The views of a scene show one set of named points, each view turned or mirrored, and shifted as a whole, with a little noise and some points left out.
In the rows, zero is written as 128.

Scene 1
View 1
q572: [151 137 151 123 101 100 174  75  75 182  90 151 123 185 128 109 178 123
 141 162 159 149  90 136 158 103  92 167 100]
q36: [137 132 130 156 103  86 175  92 123 155  98 118 117 171 126 140 129 134
 138 148 198 139 134 121 151 129 106 178 110]
q759: [116 122 140 126 125  68 153  95 109 139 151 155  61 142 145 157 145 174
  93 145 129 155 101 151 153 103  90 117  85]
q247: [114 167 119 121  90 115 122  98  99 130 116 118 142  93 178 130 154 155
 162 121 100 154 119 110 179 135  73 134 111]
q949: [127 136 110 151 104 103 146 126 137 140 116 112 114 129 150 148 102 143
 166 113 166 143 144 116 147 146  89 166 125]
q46: [111 149 105 153  93  77 137 114 146 121 118  80 120  94 157 167 103 160
 147 118 161 135 163 107 170 155  95 143 107]
q487: [100 126  96 174 132 108 119 109 179  84 167 129  78 122 120 195  72 189
 121 105 152 136 141 141 138 128  99 148 123]
q280: [148 116 161 110 108  40 187  97  79 197 115 135  68 164 154 120 180 144
 109 174 145 154  91 154 154  92  91 125  60]
q928: [115 143 109 174 100  98 153  85 153 111 108  94 130 140 120 173  98 160
 137 128 202 125 162 110 160 150 114 175 121]
q66: [101 154 127 122  87  43 161  99 111 127  99  84 114  93 183 154 137 166
 114 145 161 141 162 105 177 149 100 119  89]
q611: [142 149 126 120  85  85 161 111  94 179  96 107 126 125 170 111 162 128
 164 142 135 150 117 123 167 131  77 144  97]
q288: [120 158 110 182  84  78 127  65 157 110 127  79 151  99 110 163 148 182
 130 144 146 118 131 134 191 125 106 137  67]
q575: [110 173 106 156  92 146 130  86 118 110  92 117 167 125 143 144 126 145
 169 112 152 143 138  93 175 153  89 177 144]
q364: [102 150 115 160  96  72 146  87 140 104 109  94 125 115 143 169 116 175
 124 138 175 131 159 107 173 145 110 148 100]
q810: [130 127 139 117 114  71 170 106  97 167 115 137  82 158 154 137 140 142
 131 147 160 153 119 130 144 123  93 142 102]
q292: [110 135 108 155 113  86 131 115 151 115 146 112  89 115 152 172  98 172
 134 116 142 146 134 133 151 137  95 132 110]
q26: [139 133 101 163 116 136 131 123 146 145 137 127 112 136 136 140 103 134
 179 103 143 144 110 132 140 133  84 170 126]
q851: [111 127 125 173 134 145 141  69 133  99 132 174 100 189  90 174 105 161
 115 128 184 142 112 136 139 117 113 189 137]
View 2
q851: [140 155 166  77 133  82 133  61  98 168  83 108 160 163 138 122 145 134
  89 114 186 131  91 144 113 166  84 133 190]
q575: [132 143 116 117  85  82 125 103 143 133  96 128 119 155 154 186 156 186
 122 123 228 115  99 160 134 170  43 104 123]
q810: [100 117 135 126 123 103 109 100 116 153 120  79 129 121 107 147 116 117
 129 115 160 146 111 155 139  98 107  63 144]
q364: [124 132 106  94  98 104 137  76 141 122  92 115 129 129 130 157 182 141
 153 130 142 123 119 155 143 133  49 125 125]
q572: [110 125 130 126 143  76 103 115 128 180 122  67 134 132 107 141  84 130
  85  81 190 132 155 135 136 113  92  44 131]
q487: [115 142 150  76  90 103 146  71  92 122  86 141 153 154 144 126 206 149
 140 167 127 114  50 141 137 141 101 146 188]
q288: [133 140  94  87  92  93 150 103 144 133  98 124 127 130 127 130 202 177
 126 126 119  87 160 118 165 136  50 115 110]
q46: [122 129 102 108  78 107 127  85 151 104  92 124 116 126 135 180 184 154
 167 148 153 132  92 174 144 125  44 124 121]
q759: [ 91 135 147 117 122 124 128  74  81 149 129  74 133 125 110 105 160 125
 132 123 138 140 111 117 151 100 137  70 144]
q247: [102 132 112 145  78 108 125 116 123 126 128 105 105 141 129 171 170 192
 148 132 204 112 110 132 158 134  83  54  94]
q36: [127 122 123  99 122  78 109 105 143 151  94 105 145 128 122 155 109 117
 104 108 159 134 127 168 131 121  61 103 158]
q26: [112 129 131 114  90  71 114 135 122 143 107 144 147 151 136 163 144 175
 112 145 179 107  70 144 134 137  97  91 176]
q611: [ 97 109  97 144  95  94 110 140 149 139 131  94 110 116 114 173 135 165
 137 122 165 118 139 145 160  94  78  43  99]
q280: [ 87 109 126 134 140 106 109 110 111 167 140  47 134 102  88 120 105 106
 118  98 130 141 155 128 156  64 129  35 131]
q949: [110 119 123 111  89  86 110 124 137 127 101 129 134 133 134 178 146 153
 133 143 169 125  80 166 134 128  77  99 156]
View 3
q46: [178 105 168 125 147 123 109 111 126 144 145 111 141 192 106 148 109 128
 152  91 112  87  83 108  72 131 134 110 154]
q292: [176  90 139 145 148 120 120 125 129 133 137 126 127 162 134 150 107  85
 157 108 114  90  97 119  70 139 120 112 136]
q572: [136 130 208 181 155  61 139 129  74 119 135 133 120 181 138 116 107 155
 126 219  88 141 113 124 159 138 163 144 161]
q810: [159  93 183 154 156  80 120 125  85 122 142 135 125 143 150 143 115 115
 136 179  87 112 102 139 130 131 119 125 143]
q487: [183  88 100 152 143 132 133 154 145 118 130 138 120 177 137 155 109  36
 183  95 130  79  99 106  54 145 128 101 138]
q851: [143 126 112 192 148  75 144 188 118  90 117 156 116 214 158 134 106  51
 196 164 129  99 112 112  97 140 153 105 166]
q280: [172  88 217 169 176  87 124 111  75 120 139 121 108 107 148 142 111 123
 115 221  75 127 120 144 179 153 120 151 119]
q759: [169  90 162 177 184 108 113 136 108 111 129 128 112 115 159 158 103  76
 150 172 100  97 127 138 126 157 104 127 110]
q575: [114 152 157 160 145  79 108 134 139 136 137 125 151 232 137 114 100 159
 171 126 126  83  96 113  53 122 152  95 178]
q949: [148 102 147 127 125  89 133 121 119 140 140 129 145 194 136 132 115 118
 151 125 110 102  81 117  70 116 139 114 153]
q928: [176 119 154 152 139 104 133 147 117 125 137 132 133 234 103 148 115 101
 165 105 116 100  77  89  88 130 163 106 181]
q36: [176 117 180 153 136  93 143 138  91 126 140 132 122 211 109 142 121 114
 144 149 103 126  88  98 129 132 167 126 171]
q247: [119 130 175 154 165 100  90  94 146 148 142 101 143 165 143 117  92 174
 149 145 116  76 118 137  65 136 113 114 134]
q364: [184 125 174 158 169 123 105 131 118 127 141 117 128 206  99 151 112 118
 162 103 113  86  95  98  95 141 139 104 157]
q66: [188 109 218 142 183 120  81 109  97 135 145 103 140 173  98 160 118 149
 142 115  94  79  93 118 106 137 116 104 149]
View 4
q66: [158  93 143 113 162 116 120 133 121 119 113  58 183 145 109 170  57 120
 142 119 148 155 170  98  96 120 184  72 151]
q46: [144 105 172 116 165 122 145  97 126 115 107 104 180 117 117 132  54 115
 140 128 159 147 142 107  89 143 178  85 140]
q36: [173 114 174 119 172  57 134 143 174 141 123 109 191 182  92 124  94 155
 118 145 128 128 103 126 106 147 146  88 134]
q575: [156  93 174 118 166  87 167 113 122 149 155 127 183 107  99  96  81 112
 138 132 190 154  78 123  82  97 138  74 128]
q611: [153 104 130  77 179  83 116 158 159 148 125  82 173 132 128 177  85 126
 170 117 146 148 125  90  68 119 136  89 117]
q928: [158 110 199 144 167  94 150 102 146 114 124 125 198 147  95 102  62 138
 112 136 149 135 111 137 114 145 180  81 139]
q572: [186 108 120  92 158  42 111 195 195 180 148  91 167 185 104 160 118 155
 123 142 134 128 101 137  88 124 111  78 112]
q288: [165 109 143 112 167 113  94 102 164  97 149 134 164 117 143 130  36 107
 133 122 146 135 135 156 110 137 195  70 106]
q810: [169 108 139 104 147  81 131 171 160 159 103  78 162 177 107 163 107 158
 120 149 139 128 144 118  86 158 127  84 133]
q949: [143 114 178 102 159 102 169 124 145 150  95 130 162 121 112 130  99 136
 133 150 164 131 110 106  73 162 120  98 120]
q759: [177 107 117 104 113 115 123 165 157 152 105  85 123 173 126 160  92 154
  89 159 147 119 176 153  99 182 134  68 124]
q247: [156  92 124  87 148 113 137 137 125 155 139  90 146  98 131 155  81 102
 152 125 189 153 123 111  67 109 127  74 115]
q26: [143 120 171 101 158  98 165 124 151 153 105 153 154 121 120 111 101 133
 129 155 167 129 100 123  70 167 111  99 106]
q292: [152 112 169 117 136 129 155 111 131 128  92 116 149 127 126 131  72 133
 113 148 162 129 154 132  93 179 154  82 127]
q364: [164  99 170 128 156 110 126 108 136 106 128  97 183 134 110 125  54 126
 120 130 155 139 143 131 107 134 189  76 145]

In a view up to two points have been moved. Name them for each view, in the order of its rows, or write -.
view 1: q611
view 2: q46
view 3: q572, q36
view 4: q949
